Points on a hilly landscape, in no order, each with its height.
From any point a ball rolls to the lowest of the 2 points nearest to it. It stops when none of these is lower. Distance is the straight distance between rows; heights are no part of it.
pok: [132 141 109 182 156  87 153 119 144 118 116  97 132  89 130 122 128  70
 133 164 148  97 158 107 161  89 156  98 126 150]  h=6.18
tav: [166 159 109 159 170 115 179 132 129  81  70 142  96  79 102 115 120 164
 112 113 166 125 143 192 177  92 148 177 204 116]  h=4.49
tivem: [120 167 134 166 104 140  95 140 127 126 127 157 123 163 162 149 137 126
 118 191  96 151 121  97 123  93 111 111  93 143]  h=2.58
pid: [167 188 122 147 148 120 124 129 155  99  62 186 155 192 101 122 145 103
  79 130 169 143 133 120 122  98 142 178 137  86]  h=5.58
dapus: [143 174  93 117 106 129  92 149 141  85 140 166 121 114 163 122 136 151
  82 167 101 118 136 122 137 119 149 190 135 103]  h=1.93
rofes: [166 127 163 115 147 135 137 144 158  62  90 135 139 153 160 148 104 110
 108 182 154 165  81 159  93 116 139 157 133 122]  h=3.53
Tidu: [106  69 145  98 144  71 180 106 118 135 102 119 140 116  60 113  80  86
 141 159 124 144  90 136  83 116 121  58 131 133]  h=2.06
Lusum: [171  78 161 106 133 111 124 120 153 107 188  80 166  88 164 165 122 130
 136 126 115 102 117 172 122 162 170 106 106 160]  h=5.85
gifaf: [150 127 100 150 172 108 188 125 121 125  70 115  90  49 110 117 131 161
 132 114 191 128 145 172 156 111 157 169 169 142]  h=4.10
bebu: [133 171  71 109 138 169 100 130 124 120 100 186 109 123 147 135 160 191
 116  66 163 114 160 120 169 160 150 219 136  99]  h=4.01
fipo: [134 101 189 143 147 163 153 162 162 118 145  94 107 116 188 160 118 128
 155 136 100 167 137 175 112 155 131 118 115 193]  h=5.95
Dav: [165  66 165  92 164 118 188 145 153  81 101  63 134 123 136 137 105  90
 154 112 174 110  98 195 141 149 147 116 141 150]  h=5.70
rop: [102 136 123 145 150 142 124 119  86 129  68 176  86 138  76  93 123 157
 128 137 151 171 123 117 101 108 109 126 141 126]  h=4.30
kamel: [122  79 172  95  85 161  99  89 123 141 222 103 186 138 128 152 119 127
 126  92  89 123  94 122  88 159 113  79  96 147]  h=5.24
gomas: [ 25 128 104 117  87 164 117 137  95 176 203 123 130 121 120 115 130 118
 132 112  57 114 167  63 126 168 111 116 114 133]  h=3.21
nolu: [113 138 130 140  94 114 155 141 149 123 153 104 116 144 129  99 106  67
 141 152  90  99 122 111 151 100 106  69 117 147]  h=3.92
Menaz: [ 99  74 122 101 145 110 179 126  93 136 110 116  75  76  71  80 105 125
 148  85 140 140 120 156 128 144 110 102 168 160]  h=2.74
fison: [173 116 111 111 153 108 111 144 116 133 105 147  86 128 122 126 129 199
 139 126 135 115 134 172 137 136 150 154 136 106]  h=4.68
Sezad: [131 138 115 143 136 135 150 158 148 162  95 115 103 132 134 130 149 111
 132  79 179 124 188 104 124 162 150 187 121 154]  h=2.89
Kubo: [126 152 113 154 157 116 172  97 128 108  97 140 142  84  63  81 138  99
  91 118 182 135 144 126 136 105 143 170 192 106]  h=4.07
par: [159 138 130 140 157 158 132 115 143  72  89 129 120  99 160 136 126 138
 130 110 187 154  82 173 150 120 126 160 149 132]  h=3.82
lazo: [116 137 134 151 134 118 121 100 133 109 108 138 146 133 112 117 116  94
 116 179 146 148  91 101 115  90 116  91 127 129]  h=2.20
Guko: [138 137 131  73  78 135 138 188 122 114 114 166 117 206 139 120 106 153
 110 164  85 145 116 148  71 117 110 174 117  95]  h=1.47
kunib: [142  63 158 127 154  90 110  92 120 160 147 110 178 110 109 162 133 128
 150 149 146 125 117 135  91 146 166  76  92 142]  h=3.64
tilik: [128 151 117  98  91 163 124 156 138 121 149 133  92 164 146  97 131 141
 129  90 116 101 118 139 173 142 102 152 131 114]  h=2.11
rugi: [145  90 176 109 145 124 132 123 138 111 117 129 144 141 146 155 109 129
 134 179 130 168  79 148  77 127 127 106 114 149]  h=3.44
boza: [168 198  73 150 140 116  91  87 130  91 108 167 140  92 121 135 153 167
  89  95 162 105 150 131 194 112 158 187 169  74]  h=2.37
puz: [151 128 136 113 130 111 100 123 121 120  97 178 144 159 109 135 127 158
  95 179 141 157 111 127  78 107 141 154 115  95]  h=5.02
rof: [108 127  94 171 123 130  92 119 107 175 189  72 153  69 166 165 175 140
 155  76 113  72 185  78 180 145 128 118 132 148]  h=6.94
nazut: [146 167 113 139 152 141 196 146 160 110  62 126  97 125  96  97 134 107
 110  67 190 125 172 140 152 123 148 214 188 118]  h=5.04
nedu: [ 63 164  88 160 131 165 106 119  95 102 110 150 121  72 129 115 146 144
 100 160 143 152 150  72 116 122 127 179 134 132]  h=2.85
Sog: [ 82 187 114 179 114 182 115 168 100 119  82 169  58 147 135 115 132 159
 131 147  95 153 154 102 153 102 101 137 120 154]  h=1.83
sades: [132 110 127  80 129 168 143 139 123 137 113 128 103 145 110  94 140 130
 135  52 176 126 118 134 124 164 107 180 141 120]  h=2.69
zopuf: [102 106 100 136 154 119 168 117  95 153  86 125  77  63  86  97 125 152
 148  96 172 140 144 133 138 128 127 143 166 151]  h=3.42
rogu: [147 125 145 123 103 121 164 129 175  93 135  84 160 177 120 114 115  42
 135 162 122  78  89 127 165 109 126  65 109 127]  h=3.74
Vakal: [ 96 141 116 159 120 110  93 167 108 213 149 135 142 167 148 168 172 138
 131 155  67 127 211  70 106 131 135 123  99 127]  h=2.36
zoli: [135 134 130 121 131  98 151 103 150 101 118 135 184 126  79 103 122  64
  74 168 169 132 118 101  84 112 152 152 147  90]  h=5.27
bepop: [108 121 110 120 135  87 190 128 120 104 117 113 118  75  65  53 111  87
  97 129 149 124 142 128 124 121 131 139 190 122]  h=3.51
dule: [ 76  91 118 112 116 108 128 130 102 188 159 126 143  96  89 113 123 109
 135 112 102 129 165  88  82 161 129 113 113 148]  h=3.93
bupe: [133 166  87 137 132 166 110 157 135 129 107 149  67 123 160 136 143 191
 137  96 132 106 166 132 204 140 141 187 134 145]  h=4.06
Bosa: [116 114 138 171 152 114 121 142 122 176 102 139 107 141 124 142 140 123
 148 147 125 153 158 108  97 117 131 110 101 161]  h=4.86
vege: [126 148  82 143 148 115 121 140 102 140  79 179  95 105  89 103 141 183
 101 128 147 129 183 120 127 120 163 192 148  98]  h=5.82
Ves: [104 116 140 130 131 138 128 171 113 197 153 145  87 160 142 137 136 181
 150 125  56 150 186 151 121 164 134 120 107 148]  h=5.01
pifa: [ 98 125 128 160 143 147 108 115 111 124 138 130  93  71 147 128 113 149
 156 150 109 154 105 130 139 111 106  98 132 169]  h=2.67
veki: [153 127 157 170 165 140 121 154 162 126 138 114 122 104 198 175 140 137
 138 148 123 148 149 160 130 148 152 137 106 176]  h=6.00
sep: [172  91 148 135 166 101 166 157 160 109 114  86 107 106 152 147 110 117
 162 146 130 106 132 191 161 129 161 101 131 160]  h=5.81
zev: [124 175 116  83  78 155 123 186 143  89 132 170 109 171 157 115 127 142
  84 162  88 129 133 125 113 133 126 202 124  97]  h=1.61
pabi: [147 157  87 135 137 149 131  94 138 138 120 107 144  59 174 159 161 146
 137  51 193 104 136 124 171 158 146 198 123 142]  h=4.67
zodi: [ 91 128 141 138 117 132 171 159 126 182 120 116  52 161 101  93 103 109
 181  98  72 129 165 130 150 129  94  76 123 162]  h=4.34
nok: [135 113 150  87  81 123 167 172 153 152 156 111 138 189 126 107 120  87
 127 116 106 114 136 127  81 155 125 136 101 125]  h=2.07
fuve: [ 88 126 122 117 109 118 140 152 129 117 140 136  97  98 132 118  98 123
 112 195  71 154 142 110  84 126 132 142 129 144]  h=1.85
lomi: [191 158 128 105 114 114 131 154 184  96 116 138 151 201 163 147 129  86
 108 139 125  96  99 151 148 121 142 141 110  95]  h=5.05
bufe: [119  66 168  91 120 101 147 125 127 119 146 128 131 120 125 153  74 132
 129 189  80 170  89 155  62 126 119  89 121 151]  h=3.39
doroz: [100  95 115  49  96 129 150 136 101 130 139 148 118 139  83  66 109 143
 112 111 121 129 114 126  84 147 104 163 142  81]  h=1.95
Nuped: [ 85 170 133 132  73 173  95 146 117 137 169 160 120 166 170 144 131 155
 119 178  58 155 129  92 122 121  89 128 102 132]  h=2.72
Duso: [130  75 132 118 139  97 112 112 108 189 150 118 153 119 105 140 140 138
 146 107 144 120 155 119  88 158 147 104  99 143]  h=3.79
lamin: [ 81 121 111 119 137 164 153 176 111 136 116 131  55  91 143 114 124 168
 145 126 111 143 172 145 149 170 142 174 137 159]  h=4.71
ponen: [ 91 125 116 147 153 162 144 116  92 142  69 151  90 101  94  98 141 155
 135  91 198 171 128 119 132 129 108 157 149 145]  h=3.99
tuve: [154 146 125 118  98 137 123 159 163 141 172 108 113 164 160 125 146 104
 137  82 103  76 146 132 175 144 121 128 111 144]  h=1.50
Bago: [165 203  88 157 137 115  84 128 141  79  99 183 136 118 145 150 144 160
  78 139 130 113 150 123 159 103 160 189 141  95]  h=2.40
gef: [133 141 156 122 124 176 136 143 149 117 101 131 104 187 144 109 135 102
 132  86 168 153  96 129 126 143  94 150 125 140]  h=2.97
ruf: [128  98 165  76 108 147 168 118 126  62 115  96 140 184 122 108  77  83
 130 152 136 134  45 157 120 101  77  97 152 107]  h=1.10
nadu: [152 137  92 149 144 124 111  81 122 151 117 111 142  98 122 141 157 136
 141  61 206  94 124 112 169 126 131 138 136 123]  h=4.60
vedi: [131 163 102 142 142 129 119 130 110 137  67 191 133 154  85 101 157 143
  82 112 172 141 170  96 104 116 140 191 136  84]  h=5.69
Rimur: [131 117 144 151 132 138  52  94  95 190 165 134 158 148 148 175 175 175
 147 100 119 135 138 106 123 144 114 101  91 127]  h=5.12
Legap: [163 173 103 148 114  96  67 110 128 153 105 158 165 190 142 166 169 123
 116 146 144 105 127  91 144  88 124 112  98  88]  h=2.98
veg: [116 114 151 100  90 157 121 116 152 109 166 112 171 123 149 121 124  82
  97 129 153 149 102  94  72 158 117 163 105 145]  h=3.00
muzu: [129 100 110 113 129 101 158 117 135 125 139  98 142  93  96  91 121  87
 123 109 158  94 133 122 128 137 142 124 140 144]  h=2.93
nik: [ 76 133  84 147 126 105 100 104  70 185 117 151 128 117  77 104 144 130
 132 126 131 126 153  50 105 104 103 107 127 105]  h=3.89
vobe: [150  82 160 102 137 125 138 121 119 139 113 113 121 184  98 110 110 130
 172 100 135 108  78 170 148 120 100  61 124 119]  h=2.47
fulaf: [ 22 104 116 122 128 138 156 144 107 166 153 124  78  67  99 120 100 116
 152 109  52 154 167 107 124 168 109  87 132 171]  h=4.27
rupob: [139 114 152  80  86 112 181 194 123 126 105 134 120 210 121 112  76 118
 135 168  87 149 110 161  65 103 104 135 128  93]  h=1.42
Leg: [173 191 116 143 123 129 129 168 184  90 108 130 109 174 185 143 136  92
 109 132 118 103 135 143 166 120 142 160 126 132]  h=5.15
tanok: [113 177 109 191 149 112 134  79 109 108  93 163 157  91  67  99 141 105
  85 146 181 149 138  98 138  75 133 148 179  91]  h=4.48
nul: [ 41 166 106 167 116 196  74 147  75 155 123 159 112 152 149 152 172 162
 135 131 114 157 169  48 138 144 109 151 111 136]  h=3.07
Sivul: [104 113 158 104  91 163 141 108 126  88 156 117 128 133 137 103  85 100
 123 148 112 151  47 114 106 114  71  99 140 142]  h=1.38
kosu: [154 106 153 115 124 134  76 102 123 157 140 144 147 169 137 149 144 169
 151 112 148 138  89 133 119 136 119 102  95 112]  h=5.03
Rol: [ 86 101 150 175 161 106 131 119 108 203 133 115 130 124 113 159 129 103
 159 129  95 154 161  97  96 126 120  55 109 171]  h=4.76
Zib: [188 129 141 110 122 100  71  93 148 124 151 124 169 150 151 168 138 150
 139 140 137  99  96 142 138 141 150  97  87  96]  h=5.11
Bego: [145  87 164 108 132 107 127 105 151 133 130 123 195 157 125 156 120  95
 119 185 150 139 103 109  71 135 158 106  83 132]  h=3.52
kanu: [167 125 133 160 151 120  88 140 143 152 152 132 114 119 184 178 140 171
 154 138 107 119 146 158 165 131 149 117 107 148]  h=6.09
kifil: [135 144 159 144 144 153 175 148 154  94  61 103 104 192 123 102 115  71
 149 119 175 143  97 148 153 106 109 114 142 138]  h=3.24
bapo: [140 181 114 151 125 160  84 100 136  96 112 160 157 133 149 139 155 113
  94 111 187 142  96 100 137 116 113 158 127 110]  h=4.00
mogi: [120  78 157 147 146 153 115  84 107 153 166  89 155  62 141 159 142 149
 168  88 147 145 108 142 125 156 127  77 103 181]  h=5.40
Pezo: [168  78 178 124 147 142 122  96 158  95 137  78 178 152 144 166 124 109
 165 137 139 104  76 169 162 146 149  51  86 144]  h=5.32
kol: [ 99 103 140 182 150 131 160 122 117 178 125  76 136  53 150 163 152  95
 168  97 166 138 179 106 120 141 142 119 114 202]  h=5.86
supus: [144 128 107 130 151 133 135 166 134 124 126 131  62  81 158 130 126 185
 150 126 121 112 160 165 174 139 154 171 143 151]  h=4.47
Lar: [ 79 129  97 116  83 148 109 135 108 177 202 105 142 129 129 108 161 114
 126  74  97  77 172  71 141 169 117 129 116 134]  h=2.94
feni: [159  96 131  98 151 101 165  92 106  77 122 100 124  71  81  89 107 142
 128 107 174 109  87 192 165 122 133 119 199  90]  h=2.48
Didap: [ 75 105 153 101  78 160 123 117 124 156 203 124 154 140 125 131 105 117
 120 117  62 147 114  98  88 157  89 101 102 150]  h=5.21
nar: [158  92 165 149 129 129 112 124 144 159 208  74 188 118 164 178 148 120
 134 102  99 102 165 139 119 163 162  88  92 172]  h=5.76
retir: [150 172  95 133 126 129 155 158 150 111  86 147  84 150 115  87 133 126
 103  89 148 107 175 125 162 124 138 203 166 103]  h=5.30
Rosef: [104 150  91 111 110 154  92  98 112 107 150 138 158  69 137 110 162 138
  96  89 174 118 122  90 140 160 129 191 135  97]  h=3.43
lagak: [ 91 127 122 160 157 119 140 133 102 100  96 146  72  54 121 121 104 147
 140 187  98 172 121 140 121  96 123 106 147 175]  h=2.96
Piz: [118 131 111 139 133 161 109 136 123 172 133 134 103 126 152 136 157 157
 146  86 144 119 167 109 153 159 130 167 120 141]  h=3.47
kif: [125  93 151  85 114 110 123 112 114  99 150 135 104 106 133 135  68 171
 141 189  66 161  66 161 100 104  98  81 140 128]  h=3.35
Goko: [118  96 153 121 154 104 164  95 123  95  85 126 140 131  79 110  91  97
 124 188 149 154  73 144 107  95 123  73 142 120]  h=1.78
led: [153 111 139 155 173 101 146 126 140 107  95 114 101 116 130 137 113 121
 157 170 135 123 110 167 164  92 141  71 129 148]  h=5.93
gatot: [182 153 127  78 114 117 142 161 157  70 110 138 147 202 139 125 107 114
  97 138 125 107  91 171 129 106 129 163 151  65]  h=4.99
lokip: [164 127 124  95 123 129 100  98 134 144 122 154 168 158 109 118 154 128
 114  74 191 109 107 112 115 152 127 156 117  83]  h=5.43
Nat: [137  99 165 109 133 133 149 193 153 136 140 114  95 140 166 139 117 142
 137 146  83 153 153 167  89 162 152 156 120 159]  h=5.92
Basa: [129 131 120 128  98 142 122 127 149 144 176  89 154 122 140 126 157  87
 124  58 139  76 152 101 148 160 125 139 106 155]  h=2.31
Lova: [ 84 110 123 164 145 110  90 127 103 198 174 125 131 107 142 161 131 147
 145 151  42 151 177 104 119 127 117  70 107 154]  h=4.65
Vide: [120 154 133 135 113 143 144 201 148 164  89 141  77 184 142 120 143 124
 138 112 119 139 203 108 118 150 150 176 105 144]  h=2.38
Gad: [111 184  93 196 144 145  90 133 114 109  89 144 119  81 160 153 157 131
 107 158 153 146 158  78 133  99 134 166 123 147]  h=3.28
daz: [184 132  94 133 147  71 108 130 138 121 122 140 118 103 131 133 133 167
 121 167 128  90 153 150 147 116 179 141 131  98]  h=4.82
leva: [124  70 164 106 143 108 154 124 116 165 121 113 114 150  91 127  99 118
 169 121 111 136 103 152 111 132 108  55 113 154]  h=2.26
voz: [163  85 139 144 158 120 115 132 134 187 161 106 116 120 149 161 153 183
 162  87 117 105 172 161 149 168 155 115 107 163]  h=6.23
pul: [162  77 155 125 147 131 155 107 156 104 126  67 167 120 123 139 129  85
 152  91 185  85  98 158 163 149 159  88 112 158]  h=5.53
giz: [142 143 149 162 140 154 120 107 153  98 141 108 136 119 182 152 133  95
 147 135 156 129  89 131 167 113 116 103 110 165]  h=6.55
gumor: [129 140 105  92 101 142 104 111 149  87 167 136 169  92 153 121 133 113
  76 131 148 134 109  98  99 158 137 195 127 105]  h=3.14
Gilig: [100 114 151  99  83 146 154 130 123 126 156 127 108 161 123 112  76 116
 159 139  64 148  71 138 115 108  62  74 126 137]  h=1.55
Ded: [167 150 148 159 145 120 123 148 162  85  97 128 107 163 165 141 112 120
 145 188 114 116 100 166 175  86 137  89 115 135]  h=6.04
Tem: [ 74 137 129 145  97 109 118 156 120 212 185 123 169 165 146 172 146 112
 122 156  33 154 195  74  65 144 126 112  93 137]  h=2.17
zor: [133 121 120 100 100 110 136 145 121 174 138 150 119 182  99  95 130 132
 139 117 107 110 129 123 106 125 117 115 110 109]  h=1.90
dupog: [170 124 103 147 139  67  76 106 128 171 136 111 164 135 131 172 173 131
 144 119 149  67 161 100 149 127 161 111  99 103]  h=5.46
Pomek: [189 159 128 109 144 116 133 131 157  41 105 128 149 151 140 124 108 110
  99 135 145 107  87 193 168 102 144 157 180  72]  h=4.90
pak: [103 142 132 129  90 165 124 122 149 106 184  93 144 113 164 118 137  72
 112 104 135 119 120  90 131 154 108 144 115 161]  h=2.81
lav: [ 72 107 144 118  78 111 147 127 127 177 186 124 158 134 110 143  87  95
 131 152  32 151 134  88  63 130  99  74  92 143]  h=5.19
zaz: [165 125 137 103 137  81 146 109 141  75 113 149 178 139  78 105 112 118
  73 180 144 133 109 145  99 101 160 159 165  57]  h=5.18
remuk: [156 167  93 152 136 106 109  53 122  99 138 128 171  63 104 116 149 134
 100 104 181 111 121 116 169 108 143 152 165  67]  h=0.96
Kifot: [157 127  98 166 143  90  86  81 107 167 130  88 164  98 139 177 177 141
 164  80 174  67 154  85 176 124 146 108 119 119]  h=5.17
fika: [146 161 135 142 158 134 190 159 128  71  52 133  88 124  94  97 113 127
 102  99 171 150 148 179 146 106 130 197 211 114]  h=4.73
Kinok: [111 126 101  82 106 136 141 134 115 134 124 150 113 128  84  66 136 134
 110  84 153 113 151 116 115 158 129 188 153  89]  h=2.32
Fetag: [ 95  89 124  89 137 100 164 139  99 113 125 121  81  79  90  87  88 135
 139 146  92 141 112 158 115 126 111 104 165 137]  h=2.29
Zato: [151 179 132 139 137 170 132  98 153  56 102 141 155 128 141 120 129  97
  91 103 190 154  70 133 153 108 102 165 164 106]  h=4.11
zeze: [148 121 165 133 137 137 173 126 168 116  78  88 140 204 117 117 123  54
 147 136 164 104  93 139 156 108 125  76 109 131]  h=3.50
tubeg: [187 157 105 102 136 120 100 121 156 142  99 159 140 189 135 136 154 139
 115  58 172  97 126 130 154 148 140 166 121  89]  h=5.52
leziv: [134 132 157 155 118 161  99 104 146 110 189  97 149  94 201 164 137 123
 135 142 113 137  98 127 155 132 111  98 105 175]  h=6.62
ridis: [175 123 137  89 115 135 126 148 136 120 131 123 105 191 140 115 123 143
 151 101 128  96  83 176 164 120  93 114 133  97]  h=2.46
zuso: [112 146 151  98  83 136 161 190 144 156 117 131 101 187 140  97 130  92
 119 123 108 146 167 112  81 159 129 166 109 122]  h=2.18
Povib: [107 124 112 180 148 104 150 127 132 149 127  88 125  61 146 131 138  79
 145 139 152 113 171  96 131 120 144 119 130 182]  h=6.02
rimil: [129 176  89 171 116 115  94 130 115 156  96 157 123 177 121 129 165 110
 111 134 146 109 157  68 151  82 111 130 125 111]  h=3.36
Dipa: [153  84 144  82 139  97 153 111 119  48 139  87 137  70 116 110  86 133
 126 156 143 121  74 186 133 125 131 109 175 114]  h=2.99
veko: [147 107 129 162 137  89  91 132 125 190 173  86 188 126 149 182 174 120
 138 106 113  78 192  95 135 142 162 100 104 136]  h=5.63
rul: [121  78 140  44  96 115 160 131 111 114 149 114 133 141  94  87  92 119
 120 118 117 124  84 150  76 135 101 116 149 104]  h=2.14
bot: [ 99 145 130 164 121 166  73 124 120 139 194 114 146 106 190 166 161 141
 131 130  90 133 137  95 152 141 108 114 112 164]  h=6.68
vok: [145 110  96 130 136 106 170  91 134 138 122  93 140  72  83 104 139 102
 128  69 200  75 140 130 162 130 149 132 156 133]  h=3.72
Regug: [143 122 162 128 161 156 139 156 136  67  93 125 103 110 172 141 110 141
 131 149 158 170  93 177 113 124 127 166 141 151]  h=3.63
Lup: [ 41 155 130 146  99 204  86 137  96 159 167 159 121 165 163 151 152 154
 130 143  70 175 143  77 125 150  90 121 102 141]  h=2.84
vak: [ 43  79 118 130 147 108 140 121  95 182 169 111 122  36  92 146 116 125
 138 118  67 152 168  98 103 170 124  87 124 177]  h=4.09
dek: [136 183  94 180 150 121  69 102 121 114 103 146 167  96 163 177 174 122
 109 131 177 129 138  78 141 101 139 156 126 118]  h=3.67
gulal: [153 124 140 141 156 119  97 125 130 155  99 153 127 163 126 152 144 145
 138 135 158 146 120 129 106 123 136 127 102 132]  h=4.94
Pesi: [130 173  98 111 132 172 104 112 128  96 111 169 131 109 130 109 155 154
  90  83 176 137 124 116 142 146 128 207 148  90]  h=3.73
Lole: [ 91 144 119 145 134 128 107 127  90 131  89 187  96 129  98 122 107 170
 119 189  93 183 123 110  82  86 115 116 117 129]  h=4.40
Ralu: [ 47 105 139 126 117 162 137 134 115 173 193 118  95 113 117 122 100 143
 153  94  21 157 148 128 128 164  93  70 122 167]  h=4.41
pim: [ 86 163 104 184 128 121  87 133  82 182  93 150 113 154 111 130 167 130
 141 132 133 130 172  44 122  91 103 115 114 123]  h=3.68
Fos: [ 76 129 132  88  63 152 144 166 128 115 165 155 116 137 148 128  85 143
 103 198  44 166 125  98  64 134 117 152 117 132]  h=1.97
Bupok: [ 76 143  98 170 128 155  84 121  99 150 181  93 148  40 193 175 172 154
 144 117 112 111 168  84 159 150 138 151 124 148]  h=6.79
bofug: [185 100 159 102 139 112 107  87 160  95 118 104 180 163 135 169 124 128
 147 170 146 102  71 162 148 132 162  70  88  99]  h=5.20
nafe: [102 101 158  87  69 140 157 152 146 155 173 137 160 170 154 159  86 135
 121 179  40 168 129 127  35 150 118 132 102 146]  h=2.02
bogum: [ 71 157 106 178 126 146  87 165 107 181 130 130 126 137 173 170 190 137
 141 133 106 133 210  53 133 147 138 160 114 147]  h=2.71
sasi: [137 134 102 141 136 107 102 101 103  93 140 132  94  44 133 115 114 184
 141 164 109 127 101 156 159 104 131 108 147 122]  h=3.06
fadef: [155 129 129 119 139 158 152 122 157 102 116 104 137  70 177 144 141 123
 130  75 189 125 101 175 142 159 140 183 135 151]  h=4.14
fes: [128  59 129  57 102  94 143 120 119 114 176 102 142  91  85 107  89 122
 125 122  89  97  95 147  93 143 134  85 133 132]  h=2.34
luten: [187 114 123  91 132 101  94  84 125 124 119 153 147 152  87 115 137 174
 127  99 177 110  95 156 129 139 145 131 130  57]  h=5.34
mosa: [162  75 171  81 124 115 134 163 151 110 183 100 128 129 168 149 105 143
 130 148  83 121 119 189 102 158 147 122 122 140]  h=5.90
koga: [193 148 136 139 192 110 149 131 145  66  56 141 118 144 111 134 109 144
 111 141 159 125 116 201 173  89 155 154 185  86]  h=4.74
sipu: [107 101 133 173 152 148 133  89 100 173 140  75 147  34 151 172 160 138
 171  82 175 137 135 123 141 136 120 109 112 180]  h=5.62
kamuv: [ 73 186 107 145 109 176 124 144 105  98 100 167  76 126 117  82 127 143
 105 149 116 144 143  97 139 110 109 164 140 123]  h=2.35
pafe: [192 193 127 135 150 114 106  72 169  41 100 149 185 135 126 148 124 116
  90 132 167 123  75 164 179 108 165 141 162  59]  h=5.07
ranez: [134 110 156 125 111 142 117 151 141 203 182 128 130 199 137 141 142 154
 147 106  66 124 156 151 119 157 121 100  93 135]  h=5.10
Kas: [132 133 133  86 101  98 200 177 124 119  80 130 108 201  87  72  88  87
 126 143 116 126 129 152  93  91 109 132 156  82]  h=1.31
Tored: [102 122 142 112  92 130 127 156 138 177 169 137 153 156 151 149 133 117
 108 161  76 153 170  89  53 160 141 147  85 144]  h=2.08
Gepup: [160 142 129 122 153 106 122 114 129  88  92 173 152 113  86 115 131 153
  75 169 166 156 126 146  92 106 160 179 159  79]  h=5.09
modu: [160  90 145  75 131 107 126 124 106  71 131 111 116 129 125 115  85 155
 137 163 108 125  67 190 132 107 111  98 160  89]  h=3.23
Bemez: [112 156 130 170 131 165  85 134 116 117 115 156  86 129 167 144 135 165
 140 159 101 153 120 123 152 106 101 115 111 160]  h=2.33
kagu: [ 79 131 106 124 135 155 110 165  96 158 139 156  64 122 134 115 123 197
 149 148  68 134 158 135 147 151 136 141 126 135]  h=4.89
Rup: [126 113 147 117  85 124 144 152 138 218 175 129 174 222 125 142 136 124
 144 117  66 134 153 131  72 150 111  85  72 129]  h=5.14
kufis: [150 127 153  97 130 152 138  97 128  69 108 117 144 165 101 100 108 114
 124 106 178 132  44 165 153 107  88 109 172  81]  h=0.49
Zur: [131 134 123 100 106 112 154 126 119 130 112 150 140 184  72  73 111 111
 114 138 137 123  94 125 110  90 100 117 142  72]  h=1.59
Gan: [157 201 113 161 134 132 142 174 151  96  51 178  97 182 119 114 133 126
  92 134 141 127 166 129 147  89 138 181 141 111]  h=5.48
robet: [107 128  91 135 120 108 103  69  90 138 141 133 146  89  71  84 140 128
 120 108 152 104 122  79 137 111 109 107 148  88]  h=4.19
Kes: [ 96 104 170 130 101 120 171 147 148 184 170 108 147 177 115 141 101  92
 145 140  54 145 146 128  72 136 115  62  88 158]  h=5.16
Faf: [207 164 110 107 139  90  88  72 149  84 114 152 167 143 120 146 140 156
 107 104 167 106  98 159 156 134 169 146 144  43]  h=5.23
topar: [107 152 117 163 122 106 148 145 127 149  97 137  71 150 108  92 111  98
 147 142 108 125 143 110 152  85 101  83 126 149]  h=4.13
gamun: [151 161 108 178 141 122 127 111 162  90 133  93 133  86 171 148 134  89
 137 148 151  95 120 128 193  99 145 101 126 159]  h=6.39
Dolo: [143 100 137 116 148 127 137  64 108  90 109 109 136  92  79 101 117 140
 142 109 184 133  59 162 153 121 112  89 163 105]  h=1.63
Fogod: [153  72 141  82 122  77 160 135 135 125 148  93 157 125  91 111 110  89
 126 121 126  75 127 147  96 142 165  93 112 139]  h=2.54
Tobo: [151 152 122 147 135 100 101  96 138 117 112 141 164 161 112 130 136 107
 112 173 160 113 101 109 148  87 137  94 110  91]  h=2.60
zonog: [ 87 103 130 141 132 124 111 112 105 184 193 115 118 101 113 138 110 144
 157 113  43 126 141 127 143 137 104  52 113 149]  h=4.53
zuv: [108  91 168 134 128 170  88  71 105 155 198 103 162 116 134 150 134 148
 158  83 116 142  89 126 121 153  91  55 106 160]  h=5.29
lese: [112 109 119  86 118  96 157 159 108 104 122 145  88 103 103  93  79 135
 103 179  79 146 122 145  91 109 121 138 166 109]  h=2.04

For each start below, name the point where the ball stops.
Dav => kufis
par => kufis
puz => kufis
topar => doroz
vedi => fuve
Rimur => kufis

Call two points neighbours if one is among the 2 nearest of the other. Go from one point of each pair to the other, from neighbour to neighbour, staying as low as possible. Name the highest point that can't be avoided.
Sog / kufis => Zato
Kas / Goko => bupe
tuve / Goko => vobe
remuk / Kas => Bago
